Each row is a point on a landscape with many valleys, with its height.
A ball rolls from a point to the lowest of its 2 nearest points, and stops where none of them is lower. Distance is the straight distance between rows; heights are no part of it.
<576> (h 3.25): [ 15  22   7 -18 -15 -39   4  29  -1  27   6   0 -11 -20 -20  10   3   8
 -33 -21 -41   2  18 -28  32  36 -29  12 -26  13  -3  20]
<894> (h 5.86): [  9  21   1  -2  15 -31 -36  26  17 -10  49  12 -22  46   1  30  17 -23
 -47  18 -50  22  11 -29   2 -12 -12 -35 -23 -15  13   4]
<846> (h 5.29): [ 29  -9 -18  -1  -9 -42 -12   3 -19  36  38  57  -8  94  -3  33 -45  25
  -1   6 -18 -35 -19 -11  15 -20 -18  13   8 -23  24 -38]
<1495> (h 5.03): [  1  17   6  29  -5 -18  12  49   8 -47   2  -2  -6  13  14  34   2   5
 -14  -3  17  35  16  14 -17  36  30 -19 -26  15  22  -8]
<1010> (h 2.76): [ 14 -57 -34 -20  -2   6   0 -43  10 -35 -27 -16 -52   9  30  -3  18   7
 -45  12  32  40   0 -12 -35  41  24 -28  -7  30   2  -9]
<379> (h 6.02): [-14  27  48  30 -22 -27  29  18   8   2 -21  24  -7 -41 -22  -6  12  33
  23   0  53  -7  28  28  33  -7  -1  15  -8  18  22  13]
<730> (h 6.23): [-39  33  -3  30   9  32 -34  73   0 -40 -17  18  29  17  -2 -34  24 -67
  -6 -22 -35  -8  11  30  17  -5   6  33  10   9 -13 -16]
<668> (h 4.09): [-30   0 -13  14  13  36 -12  20 -16 -43 -25  18  34  -5  31 -48 -30 -17
  12 -19 -20  -6   2  43  25 -32   4  46   4  22 -23   3]
<224> (h 7.15): [-18  -7 -26 -29  36  37  -7  40 -22  -6  24 -37  19   1 -16 -30  14 -33
  -5 -37 -17  14 -38  41   1  -9 -11  16  12  31 -20  29]
<406> (h 2.26): [ -2  39  15 -18 -42 -33  31  35  21  29   5  21 -29 -63  -5   6  34  22
 -11  11 -20  33  -1  -9  37   5 -26   4 -17  18  -2  40]
<488> (h 4.01): [ 18 -25  -6   1   2  -3 -44 -64 -12  10  -7 -11 -16  15   3 -13 -47   5
   2  -4  20 -14  36 -27 -50 -25  40   9   5 -14  -3 -31]
<972> (h 4.74): [ 19  -3  33 -34   2 -26 -11 -69  -2  49   8  28 -31  14 -43 -21 -38   1
  -4  -3  15 -17 -29 -13   9 -50 -15  22  11  22  -6 -21]
<1355> (h 6.88): [ 21  11 -25  -6  -3  -5  -3 -70   2  38  36 -30 -39  -8 -19  29  -8  27
 -25   8  23  26 -11 -41 -32   0  27  -7 -34  25  -1   1]
<354> (h 5.81): [ 34 -11  21  34 -14 -14 -18 -27   5  12  -2  -3  10  19   2   2 -34 -17
  19 -30  -5 -43  26 -17  28 -20  -7  10   5 -50   7 -32]
<969> (h 5.39): [  4 -23  13  -9 -12   9 -25 -95  -7  55 -29  -4  -5 -25  -1 -32 -19 -10
  17  -5  -4 -27  15 -48   1  14   2  20  27 -27 -18 -26]
<618> (h 5.27): [ 11   4 -22 -24  24   5 -63   1  -6  16   8 -13  10  40 -11 -36  -3 -54
 -21 -41 -63   9  14 -33   7   3  -6  35  -5 -16 -48 -14]
<975> (h 4.66): [ 23 -48 -41  18 -20 -10 -38 -46   7  30   6  -1 -24  93  28  16 -29  19
 -51   7   2  15  23 -79   1  26 -25 -19 -21 -39   3 -36]
<764> (h 6.50): [ 28  33  12  12   3  -7  35  17  17  19  58 -47  13  18  -7  55 -26  24
 -12   3   3  44  -6   2 -16  -1  -9 -34 -21  10  25  13]
<1227> (h 3.41): [ 22 -47 -20  -1 -23 -19  11 -47  14   1 -25 -17 -54  27  19  23   7  13
 -45   4  24  28 -12 -36   3  73  -4 -32 -22  29  13 -14]
<1190> (h 7.54): [ 11  13 -10  30  25  38  33  46  -8 -32  14 -43  33  25   6  35  10   1
  25 -21  33  31 -19  41 -14  44  19 -20   4  20  15  18]
<369> (h 8.57): [-50  32  25  -5 -17   8  55  43 -10 -15  17  20  43 -44  -7  10  60   0
  34  15  24  24 -32  25 -14  24  -9 -22   5 -19  23  22]
<835> (h 6.12): [  8  38  16  36  -8 -37  25  34  25  14  56  -7  -1  28 -11  49 -31  23
 -25  15   5  20   8  18  20 -21 -19 -14 -21   7  26  -1]
<577> (h 3.76): [ 18 -21 -31 -33  14   8 -22 -47 -15  35  15   6 -27  42  10   5  15   9
   5  10 -18 -16 -35 -49 -25  32  28 -22   4 -28  31 -31]
<257> (h 1.45): [  7  -3   5   5 -13 -33  14 -24  -2  19 -10 -17  13 -28  16  32 -16  23
   9  -8 -20 -19  40 -33  14  47   0 -10 -17 -25  39 -17]
<1117> (h 9.31): [-25  28  11  -8 -10  -9   4  67  10 -48 -44  -6  15  11 -20 -83 -30  30
  10  -8 -51   2  49  34   0 -18 -16  59  -2  29 -12  -6]
<197> (h 6.86): [  4  34  19   3   7  -5  41  28  10  12  26 -62   9 -35 -13  22  -3  21
  -1  -2  -2  59  16  21 -28  15  -4 -13 -13  19  -1  35]
<967> (h 3.31): [ 36 -34  -5  25  -9  -8 -31 -36   3  -7 -16 -18 -11  35  39  24 -45  11
 -14  18   3 -13  53 -29 -32  -4  22 -24  -1 -35  31 -41]
<1188> (h 2.94): [ 48   3  -7  11  19  -6  13   8  -6   2   8 -44   4  38 -23  18 -37  28
  -1 -30  41  11 -13  13  -8 -23  27   7  -8  17   5  -2]
<416> (h 4.91): [-18  21  21 -19  29   5  25  64   4 -37  27 -20  13   7 -18 -17  12  11
  11   3   7  20 -12  40 -48 -32  10 -16  12  -9   1  13]
<420> (h 3.07): [ 13  33  13 -24  -5 -10  18 -50   8  62  49  -9 -14 -37 -17   3 -22  20
  -5  19 -23  -7  -5 -31 -21 -68  -8  -6 -10  10  10  -1]
<1390> (h 2.63): [  4 -40 -18 -15  -2  55  30 -57  14   6   5  -4   9  -6  12   6  37 -12
   8  30  22 -23 -73 -11   8  30  -9 -51  22 -17  -7   9]
<47> (h 6.92): [ -7 -51  -8  12   7  36 -13 -43   9 -21 -30  22 -18 -21  11 -23   9 -45
   0 -12  38  -4 -52   7  34   7 -13  13  29  -4 -62  12]
<185> (h 3.65): [ 42  -4  -1  20   0 -17  17 -16   1  14   8 -13 -22  45  -4  55 -32  36
  -3  -2  43  -2 -18  -1  10  13  13 -28 -16  23  29 -12]
<1552> (h 6.35): [ -4 -30 -53 -22  34  28 -33   8 -26 -47  -7   2 -14  22  33 -28   8 -21
 -30 -31 -15  24 -21  18 -11  15  25   2   6  23 -18   1]
<1149> (h 3.05): [ 11  -1  24  20 -25  -4 -21 -43  46  11 -13  24 -39 -60   7  12   9 -17
 -12  48   7  -4  19 -27  34 -20 -15 -13  -5  -6 -22  14]
<286> (h 7.82): [ 11  35  -3 -26   4  30  30  29  13  14  52 -18  27 -31 -25  -2  40 -21
   9 -10 -33   9 -48   1   9  -7 -20 -21  11   3 -12  35]
<727> (h 6.43): [-19   7  25   5   7  -6 -21  14  -8  -6 -23  45  31   8   3  -2  30 -43
  30 -18 -37 -49  -3 -13  37  30   9  27   1 -45  16 -27]
<97> (h 4.25): [ 54 -34 -20   7   5 -18 -11 -13 -19  12 -20   0 -26  87  -6  31 -43  48
   0  -9  37  -2  -7 -21  -4  34  11 -16  -4  -3  36 -23]
<1058> (h 4.67): [-22  41  29  38  -8  41  25  41  10 -21  32  -3  61  12 -38  33  35 -17
  24   8  40  -1 -20   6   7  -7   6 -33 -10 -30  -7  11]
<640> (h 3.64): [ -5  -4   1 -18   6  -7  36  16 -17 -33 -21  -4  -3 -43   0 -25   6  23
  17 -13  46  14   6  56 -23  -8   9   8  14  37   4  25]
<1570> (h 6.83): [ 21  35   3  40   6  19  -7  29  -7   0  28 -26  54  30 -29   5   7 -25
  37 -39  -6 -31   3  16  53  11 -11  -7  10 -36  10   2]
<293> (h 4.45): [  2 -29  35 -11  -8 -22 -36 -39  26 -13  -8  58 -57  37   2  15  10 -23
 -20  46  22 -14 -24  -3   3 -17   6 -23  30   2  25 -22]
<1323> (h 6.75): [-22 -38 -41 -14  43  53 -18  17 -34 -37  10  -6  32   7  40  -3  12 -33
  -1  -5   0   8 -48  30   1   0  10   4  16  17 -16  19]
<186> (h 3.74): [-12 -43 -13   3  17  23  -8 -25   2 -38 -29   3  -3 -21  51   0  -9  -5
  10  24  19 -15  12  18 -35  20  23 -21  10   3   5 -19]
<223> (h 6.34): [-31  25 -11  52   2  38 -10  58  -1 -36   0  10  42  -8  23   2  27 -39
  -1  -9  -4 -14   5  16  25  23  25   3   9 -12  -8  -6]
<412> (h 4.12): [ 12 -43 -28   3 -29  -5 -23 -74  18  32 -12 -13 -50  63  13  -2 -14  18
 -62  11  27  25 -16 -77  24  45 -23 -30 -10  -5   1 -24]
<80> (h 7.21): [ -9  11 -11   0   1   8  35  20  -3   1   5 -43   8 -81  40  10  -1  21
   9   9   0  63  20  25 -28  23  -4  -6  -6  16 -30  54]
<659> (h 5.98): [-21 -39 -36  15   9  46 -32 -90  -2  42 -33 -29 -12 -17  33 -29 -16 -21
  -8  -4   7 -13 -14 -29   6  34  -5   3  18 -23 -35 -19]
<1463> (h 2.17): [ 33  13 -19 -15  17  -5 -17   1 -34  26  28 -51  14  46 -32  -6 -30  15
   2 -46  -8   4  12   1 -24 -25  32  24   2 -10   3 -22]
<221> (h 6.07): [-41  51  16   5 -26  -9   2  91  21 -17  -3 -15 -12 -26 -34 -33  53 -24
   0  14 -18  53  -9  32 -15 -30 -32  17   4   2   3  22]
<1112> (h 8.09): [ 14  -7  -4 -39 -18 -19 -13 -23  11  19 -31  16 -52 -62   3 -37  23  15
  -8  -4  -6  30   9   8  10 -40 -13  37  -4  29 -48  42]
<1452> (h 7.01): [-24 -30 -41 -45   4  -4  -2  10 -32 -32 -22  21 -11 -51  26 -39  39 -23
  -1 -34 -22  18 -29  26   1  -4 -10  33  17  16 -20  29]
<1359> (h 6.52): [  6  -4 -27 -31  24  13  -5 -27  -6   4  26 -25 -20 -17   7  16   8   1
 -22  -1  -7  31 -15 -19 -40   8  32 -14 -20   5 -12   3]
<191> (h 8.37): [  3   8  -3 -28 -11   1   8   0  -3  43 -16 -14 -18 -64  10 -24  22  42
  22 -15 -15  14   8  11  30 -16 -12  38   0  15 -38  52]
<255> (h 1.90): [ -1 -48 -23  12   2  27 -30 -78  16  -5 -27 -27 -42  31  29 -24 -11   3
 -26  31  35  13  32 -30 -48  28  34 -32  19   0  10 -24]
<896> (h 8.97): [-33  -2  13  18 -29  15  39  13  12 -30 -19  25  18 -43   9  27  66  -4
  19   4  49  -5 -25   8   1  35  11 -18  -7  -9  28  -9]
<799> (h 5.74): [-42  13   0  57   5  44  11  18   7 -21   6 -16  63 -37  16  23   5 -28
  23   9  -1 -21   9  11  19 -21  -2  -3   1 -18 -37  22]
<1077> (h 7.38): [-25  -1 -22 -35  -1  -5  15  16  -4 -32  -8  13  -7 -63  10 -24  60 -18
  -2  -1 -13  38 -35  35 -16 -44 -24  18  25   5 -20  49]
<308> (h 7.32): [  7 -34  24   5   3  25 -35 -72  22  16 -26   7 -30  -8 -17 -29 -11 -24
  -3   6  45 -14 -33  -7  34  12 -16   6  46   6 -29  -6]
<1118> (h 4.43): [-19  18  -1   0  17  15   7  47 -27 -30   5 -30  32 -21  27 -24 -37   7
  19 -12 -21   6  41  33 -45  15  20  -4  15  13  11  -4]
<813> (h 5.99): [ 24 -13 -50 -16  19  24 -21  54 -15 -34  -2   0  -4  57  21  -2  22 -21
 -19 -24 -17  33 -17  15 -17  47  31 -14  12  23   4   3]
<942> (h 6.54): [-16  10 -10  -8  -2 -11   0  31  -8 -30 -32  24   2 -43   7 -28  35 -26
  11 -20 -21  -7   0  16  21  20  -3  31  -1   2 -11  10]
<70> (h 3.82): [  4 -33  16  -7  -8   4 -39 -67  33  19  14  32 -49  33  12   2  -2 -21
 -22  48  -1 -12 -30 -42  -5  -9  -7 -44  18 -32  14 -32]
<1055> (h 2.78): [-52  40   9  17   9  15  13  79 -25 -21 -13  -8  46 -21 -15 -53  18  -8
  46 -15  -9   7  12  54  11  22 -16  25  11  22  10  10]
<18> (h 5.64): [-45 -15 -35 -14  27  33 -21   7 -29 -26   5 -11   8 -56  47 -22  -5  -7
 -13  10 -34  42  18  20 -33 -31   9   7 -14  34 -31  41]
<755> (h 4.00): [  0   3  32   3  16  36  35  -9   9 -27  22  10  40  10 -31  30  13 -15
  34  22  48 -36 -27  10   1 -51   3 -38  17 -30 -27   8]
<1479> (h 4.40): [-14  15  18 -34  37 -13  13  12  -1   2  29 -21  -2   0 -21 -11  -8   9
   3  13  -9   8  -2  17 -57 -57  21  -4  -2  -9   7   2]
<91> (h 2.52): [ 40 -11 -15 -25   3  19  38 -12  13 -10  31 -17 -15   6 -11  40  17  17
  -3 -15  38  34 -72  -2  -9   8   5 -30   0  15   0  20]
<926> (h 5.55): [ 31 -13 -32  14  -4   1  -1  36   0 -37 -18 -10 -15  63  21  31  -6  20
 -28 -18   4  29  12  -4 -19  59  31 -17 -23  26  21 -10]
<741> (h 5.46): [-17  28  35  16  -2  -8  45  50   8 -43  14  -2  24   5  -8  18   3  19
  16  27  59  11 -13  34 -36 -27  25 -29   4  -8  11  12]
<584> (h 7.72): [  0 -58  13  20 -19  30 -17 -77  36   4 -30  -8 -39 -18 -11  -1   7 -13
 -24  43  49   0 -19 -11  12  27  -8 -31  49  14  -5   2]
<935> (h 2.48): [ 23 -10  -2  32 -13 -14  -3   4  -2 -23 -15 -22  19  10  32  20 -28  15
  11  -7  -7 -18  58 -10  -4  33  21  -9 -13 -21  40 -30]
<1179> (h 2.68): [  8 -44 -34  29  -9  44 -24 -86  15  28 -16 -59 -24  35  28  -6 -23  -2
 -14  26  25   5  10 -48 -30  14  14 -36  15 -44  -2 -40]
<1286> (h 5.28): [ 53   8 -20 -29  -6 -14 -19  30 -31  48  26 -15  25  80 -37  23 -14   3
   0 -33 -31 -13 -20 -32  15  39 -10  -4  14  -2  37 -15]
<436> (h 1.95): [ 13  -8 -34  12  10  12  -9   1 -15 -16 -29 -20 -14 -25  15 -10 -33  15
 -24 -33   7  28  21   8  -3  16  13  11  -9  42 -38  16]
<808> (h 3.96): [ 18  16 -10 -29  -7 -36 -16 -23  -7  52  42  -2 -21   1 -24   4  -6   6
 -41 -16 -46  14  16 -56   5  -4 -16  10 -36  13 -13   1]
<294> (h 4.99): [  1 -13  23   4  -1 -53 -29  -1   9 -12 -19  72 -33  63   4   6 -19 -20
 -14  30   8 -32   4  -9   9 -31  -2   8   7  -6  20 -35]
<912> (h 5.53): [-27  49  32 -15   9 -22   1  65  19   7  17 -13  -2 -12 -33 -25  29 -26
   1   7 -53   9   8  10  -1  -7 -34  15  -5  -4  14  14]
<319> (h 4.95): [ -4  -3   9  37   5  21 -22   7  14 -44 -24  23  -1  28  40  25   8 -20
  22  36  16 -32   6  -1 -14 -11  42 -31  12 -47  26 -31]
<112> (h 2.18): [ -2  40  35  -9 -14 -35  27  -8   3  44  43  -4  -2 -45  -6  16 -19  32
  10  13 -50   0  25 -17  -6 -26 -32  -8  -9 -17  24   8]
<944> (h 5.24): [-12 -17  13 -55  29 -15 -22 -40  -6  -6 -37  24 -29 -17   1 -42  -3  -9
  -3  -4 -11  -1   8  14 -42 -32  30  33   9  16 -29 -15]
<111> (h 3.16): [ 37 -17 -36 -27  10  43  18 -24  -3  24  15 -23 -24  41  10  36  18  27
   5   8   9  21 -59 -27 -32  39  30 -35 -12  -7  30  -6]
<301> (h 8.99): [ -5   5   0 -11  -9 -14  15  35  11 -18 -53  -1 -22 -18 -11 -69 -22  53
  19 -22  -6  10  40  28   4 -22  -9  59  -2  44 -33  15]
<705> (h 4.54): [  4  21  -5 -57   0 -24 -23  12  -5  51   4 -12  -6 -13 -48 -40   9   8
 -20 -22 -76  25  26 -34  -2 -13 -19  56 -25  12 -32  15]
<1258> (h 4.57): [  6  -3  12 -27   8 -20 -38 -81  -4  33  -7   5 -30   9 -26 -37 -40   2
  -6   8  23  -9  20 -16 -48 -39  30  38  11  21 -17 -20]
<479> (h 3.90): [-20  23  38  19 -23 -18   4   6  37 -11   3  37 -34 -50   0  25  11  -7
 -17  40  17   0  17   3  18 -42  -7 -14 -18 -12   0  10]
<331> (h 3.63): [-52  28   6   6  28  36  18  66 -48 -30  12 -30  67  -5  14 -42  -9 -15
  31   7 -18  20  30  62 -25  26 -13   7  24  15  19  18]
<512> (h 5.87): [ -4  -2  28 -43  13 -39  -1  27   4 -30 -35  32 -23  17 -17 -51  -3   6
   7  -5 -24 -12  18  21 -24 -39  16  39  -6  14   6 -12]
<1119> (h 3.32): [ 28 -33 -10  -9 -35 -63 -27 -27 -17  45  -4  25  12  14  -6  17 -64  27
 -44  -4  -9 -19  45 -47   2  -4 -35  27 -27   2  -9 -16]
<771> (h 6.38): [  1  32  21  59 -10  -5  -1  27   9 -12  -2   2  42  19 -18  16  -6 -15
  27 -23   6 -31  22   7  41 -16   7   2  -9 -36  20 -25]
<781> (h 7.74): [ 22   3  -4 -30 -10  -5  25  -4  14  -5  11  13 -34 -51 -19  -5  37  -4
 -11   6   8  21 -37  13   6 -39  -5   5   7  12 -19  29]
<314> (h 1.09): [-12  52  42   1 -13 -23  41  30  13  37  34   7  15 -63  -2  -3  22  18
  21  22 -29   8   6  -2  20   4 -30 -17  -8 -12  21  25]
<575> (h 1.78): [ 14 -30 -15 -21 -15  26  41 -63  29   2  20 -14 -28 -22  12  27  27   0
 -17  29  26  21 -65 -26 -13  19  -3 -53   3  25  13  -1]
<1496> (h 3.77): [ -3  17   0 -23  13   6   6 -34  10  36  19 -29 -11 -46 -26 -20 -19  18
   4  12  -5   3  -2   4 -41 -65  15  13  -7  -3 -24   6]
<466> (h 2.00): [  3   8  14 -13   1  -6  -8 -37  32  20  28  19 -20 -48  16  11   8 -16
  -7  23 -48 -13  -3 -43  11 -23  -5 -27 -21 -29   3  -1]
<129> (h 6.72): [-13  33  37  49 -29 -32  14   0  13  21   0  45   1  -4 -32  30 -13  21
   3  19  60 -32  10  23  62 -24 -29   0 -18  18  31 -12]
<562> (h 4.72): [  6  16  28  31   3  -7   4 -15  25  -9  -7  -3  -1 -21  -7   5 -31  -7
  10  17  21 -13  29  13   0 -39  11   3  -3 -16 -13   8]
<957> (h 5.00): [ -3  42   9 -42   6  -7  -2  27  13  52  23 -28   6 -32 -38 -36  15  -2
   5  -8 -68   7   8 -12   7 -15 -36  26  -3  -4 -11  16]
<455> (h 5.31): [ -4  -1  35  16 -15 -38  -1 -15  -8  -4 -46  39  -1 -20  -7  -7  -9   9
  17  -1  27 -46  40   6  27  11  -5  18   4  16  25 -14]
<904> (h 4.76): [-14 -12 -27   1  36  28 -39   2 -13   7  -4 -11  21   4  13 -43 -26 -44
   5 -26 -47   2   3   7   9 -34   4  46  11  -3 -51  -3]
<1043> (h 4.81): [ 47 -21 -35   4  -5   7 -16  -2 -37  37   2 -26  11  71   9  36 -24  22
  30 -35 -12 -14   4 -28 -16  33  19  -6   9 -28  35 -23]
<1290> (h 7.33): [  3   7   8   3 -23 -40   9 -13  -5  25  11  74 -11  32   3  26  14  -2
 -16  11 -16 -53 -35 -22  60  30 -28  -3  -7  -4  35 -35]
<769> (h 2.51): [ 15 -17   3 -14 -30 -56  -8 -13 -21  38 -18   3  10 -27  12  10 -40  26
 -16 -12 -35 -16  65 -51  -2  35  -9  17 -24  -6  12  -2]
<930> (h 6.47): [ -3 -44 -27  33  18  37 -39 -43  -5 -19 -33  -9  -5  -2  42 -28 -36 -29
 -16 -12   7  -5  -9  -8  19  21  -3  13  10  -6 -58 -17]
<1423> (h 3.06): [ 10 -23  20   2  -6  18   1 -73  27  21   8  -4  -6 -19   5  17 -10 -17
   2  37  10 -32 -17 -30   0 -20 -10 -36  16 -17  11 -21]
<75> (h 7.20): [ 18  29  -7  15  24  35   1  45 -10   7  30 -62  62  32 -13  11   2 -21
  26 -30  -4   2   8  34  -1  19  -3 -10  19  -6   4  11]
<149> (h 4.29): [  0 -21 -11 -52  27   3 -25 -33 -20  23   0  17   5  10  17  -9  21 -22
   5 -12 -56 -24 -17 -38 -25  34  24  12   3 -34  12 -28]
<1547> (h 1.00): [ 23  -2 -23 -18   2 -24 -10  -1 -28  21 -10 -31  -4 -12 -24 -19 -29  26
 -25 -36  -8  18  33 -18 -14  20  15  34 -27  24 -37   9]
<1497> (h 1.25): [ 35   7 -40  -4  -3  -6 -36  14 -31  27  17 -60  26  29 -14   6 -25  -1
 -24 -43 -34  14  46 -36 -27  32  17   6 -16  11  -3 -13]
<302> (h 2.61): [-33  -3   7  24   7  38  29   5 -31 -28 -15  10  59 -24  -1 -31   2   5
  58 -10  44 -23   7  50  24 -28 -19  17   9  11 -32  41]
<1000> (h 7.70): [ 22 -20  -1  28 -33 -24  15 -42   6  37  21  37  -9  55   6  43 -17  26
  -6  17  19 -44 -36 -26  65  31 -36 -24   9   6  43 -30]
<1508> (h 5.11): [-23  -1 -25 -18  31  12 -15  -8 -21   1   3 -20  11 -40  28 -23 -17  11
   2 -11 -37   5  44  12 -56 -14  22  20 -10  12 -22   3]
<931> (h 7.59): [  3  10  -5  -5   1 -11  16 -20   5  15  -5 -34 -19 -72  26  20 -28  42
   5  15  -2  35  59  -3 -43   6  12 -10 -19  10 -11  20]
<614> (h 6.87): [ 12   1  19   9  -5   6   7 -11   3   0   0  35  10   2 -10   1  41 -16
  16 -17   1 -45 -40  -9  57  39  -5   6   2 -15  17 -19]
<119> (h 7.48): [-13  30 -10 -25  14  29  20  78 -10   2  37 -47  22  18 -39  -6  44 -33
   2 -13  -9  31 -42  44 -14   4 -31  -7  23  14  -3  25]
<1510> (h 2.92): [ -1 -57  -3  23  -7  25  -9 -59  18 -23 -56 -15 -13 -18  29 -11  -9  -2
 -11  46  22 -27  45   0 -19  33  23 -35  23   2  24 -26]
<249> (h 8.02): [ -6  12  20 -10   8 -48   4  19   0   8  -3  -8 -11 -25  11  -6 -45  35
  -4  15 -21   8  66  -4 -40 -11  10  -5 -17   1  17   1]
<30> (h 4.44): [  3   8 -10 -12  -3 -29  29  44  -3 -43  -5 -13  -9 -15  -1  12  25  16
 -13 -19  20  35 -13  39 -20  30  17  -7   5  25  33  14]
<281> (h 7.31): [-12  30  20  57 -38  -8  23  15  12   5  12  41   4  11 -24  60  30  12
 -10   8  60  -6 -23   9  34  -7   1 -22 -25  13  33 -20]
<42> (h 5.20): [-46  44  27  35   3  40  30  53  15 -22  23  -5  60 -16 -32   9  32 -17
  33  17  -2 -16 -10  13   7 -41 -18  -9   2 -29 -38  24]
<212> (h 3.29): [-18 -31  -4  40  12  50   4 -11 -16 -53 -34  15  34 -13  12 -32 -18 -16
  24  -6  53 -20  -1  52  36 -30   0  22  22  33 -33  14]
<716> (h 5.65): [-24  30  44  39  -7  -7  10  34   7 -29   2  42  15  17   0  38   8   3
  24  26  51 -19  11  14 -21 -22  37 -27  -7 -35  47 -35]
<1388> (h 3.20): [ 18 -16 -26 -21  22  38  22 -29 -21  14  19 -22  16 -10 -21   3  13  10
  17 -32  32  -5 -58  18  12  17   9   2   9  13 -22  19]
<1199> (h 7.73): [-24  20  27  -5 -32 -68  -2  20  -2  19   2  77 -10  -4   4  21  14   5
 -24   8 -32 -33   9 -16  33   5 -22  13 -33   4  23 -18]
<871> (h 4.41): [ -2 -27  -1  17  12  26   1  -5  19 -39 -14   1 -10   5  28  30  15 -13
  -1  35  31  -6 -24   4 -25   0  33 -46   4 -24  13   1]
<1536> (h 5.63): [  6  19 -16  13 -12 -58  12  36  -4  25  46  37   0  75  -8  49 -29  25
 -33   5 -15 -21  -5  14  17 -22 -31   0 -11  -3  22 -31]
<954> (h 5.30): [ 17 -12  12  25  20  19 -16 -29   5 -13 -24 -15  21  -2   9  -6 -42 -20
  32  -5  15 -38  18  16   4 -22  13   1  23 -24 -14 -16]
<196> (h 8.16): [-36  41  18 -27 -12  27  49  28  -3   8  21  11  37 -62 -15  -8  61  -6
  41   5 -13   1 -32  16  26   0 -45   1  17  -6 -17  49]
<155> (h 3.45): [-13  -9  21  -6 -17  44  48 -35   8 -19  20  16  28 -20 -17  24  41 -11
  36  34  48 -41 -38  -8   1 -10  -7 -35  24 -10 -17  23]
<1544> (h 1.80): [-69  13  13  13  -2  31  37  54 -22 -23   3  -5  59 -25 -17 -52  23  24
  67   4  14  13  -3  63   4 -15 -43  30  15  10 -15  58]
<687> (h 4.02): [ 27 -17  20 -20 -10 -50 -16 -31   1  32 -22  25 -33   5 -20  -3 -48   9
 -36  -4   2 -18   7 -35  23  -8 -17  27 -13  16 -16  -9]
<1493> (h 5.48): [ 25  -7 -39  20  -6 -15 -35  14   8   6  37  37 -33  92  18  44   6  -7
 -45  17 -35   6 -10 -52  30   7 -21 -31 -22 -25  11 -11]
<1114> (h 4.47): [ 24 -27  10  22 -32 -30   9 -24  -6   0 -41  11 -16   7  -7  26 -24  29
  -9   6  55 -25  14  -2  30  41   2 -13  -9  34  31 -18]
<1042> (h 7.17): [-20 -16 -40  19  10  61  21  32 -27 -30  11 -21  51  13  20  38  33 -30
  12 -18  30  15 -51  45  14  39  -4  -9  15  18  -1  34]
<867> (h 5.80): [-51  22  22  25  -7  26  13  67   8 -40  -8  12  16 -33  -4 -31  36 -22
  13  16 -11  15  -3  28  -3 -49  -7  25   4  -3 -21  19]
<1469> (h 8.70): [ -6  22   9 -21 -21 -24  15  46   5   1 -30 -22 -26 -52  12 -39  -3  54
   8   3 -18  35  50  23  -1  -8 -11  33  -8  28 -20  38]
<712> (h 5.12): [ 25 -25 -40  35 -28 -11 -10 -11  15  16  29  -8 -18  73  27  69 -26  13
 -40  24 -25  17  22 -45  13  15 -18 -40 -26 -35  32 -23]
<431> (h 5.71): [ -4  11   5 -28  16  -2 -40  52  -4 -16 -10  28   2  47 -13 -29  26 -60
 -29 -17 -60   0   7  -2  12  10  -5  30   8  -5 -22 -13]
<992> (h 3.78): [ 38  -9 -16   2  26  43  -6 -38  -3  18  17 -25   7  27  -9  12 -11  -1
  17 -17  23 -23 -53 -11  18   7  12 -12  13 -22 -20  -6]
<6> (h 2.64): [-21  31  13  21 -20  11  32  52  14 -15 -16 -14  17 -25 -46 -43  41  36
  51  -4  29  17 -12  43  30 -43 -47  40  -2   9 -27  54]
<733> (h 5.50): [ -8  -5  28 -10   5 -45 -24  23  14 -39 -35  59 -11  38  -1 -15 -12 -26
 -18   7 -35 -14  21  -6  -8 -37  17  32 -14  -9   4 -32]
<500> (h 2.81): [ 10 -20 -15  24  -5   2  13 -10  -3 -39 -37 -12 -27 -33   7   0 -15  19
  -8  -7  56  20  11  32  11  15   9  -5  13  44 -13  17]
<1008> (h 5.97): [-24  25  33   0 -10 -29  -3  27  -4  -6 -40  50  25 -17 -16 -26  23 -10
  32 -27 -17 -37  28  14  42  23   4  41 -10  -9  19 -15]
<598> (h 4.42): [ 19 -12  14 -22  29  -7 -16  -8  -7   3  -7  12 -13  35 -14 -15   2  -8
  16 -21  14 -29 -40   9  -1 -17  22   7   8 -15  -4 -12]
<482> (h 4.94): [ 25  -2  13 -32  11 -29 -15  10 -22  25  -1  48   6  86  -8   1 -14   3
  24 -11 -26 -47 -18  -7   3 -19   8  13  14 -28  36 -31]
<676> (h 4.83): [  3 -20   4 -40   0 -25 -36 -64  -6  44 -16  23  -9 -14   6 -21 -10 -20
   2 -21 -48 -23  18 -43 -22  -1   4  31  -4 -27  -9 -31]
<1292> (h 8.18): [-32  23  39  -6  -8 -74   9  48  -7   6  -7  33  -4 -14   8  -1 -11  23
  -5  21 -36 -13  46   0 -12   1 -12   7 -12  -2  39   5]
<1261> (h 6.10): [-33 -22 -31 -15  21  36   8   0   4 -40  19 -20   2 -43  35  25  26 -17
 -18  22  -6  41 -15  13 -41  -2   9 -21  -6   1 -29  36]

For each start below, name the point where the ball stops.
<286> | <1547>
<47> | <575>
<1190> | <1547>
<249> | <575>
<730> | <1544>
<1359> | <1544>
<221> | <314>
<281> | <255>
<741> | <314>
<1117> | <257>
<1570> | <466>
<223> | <575>
<846> | <575>
<1493> | <255>
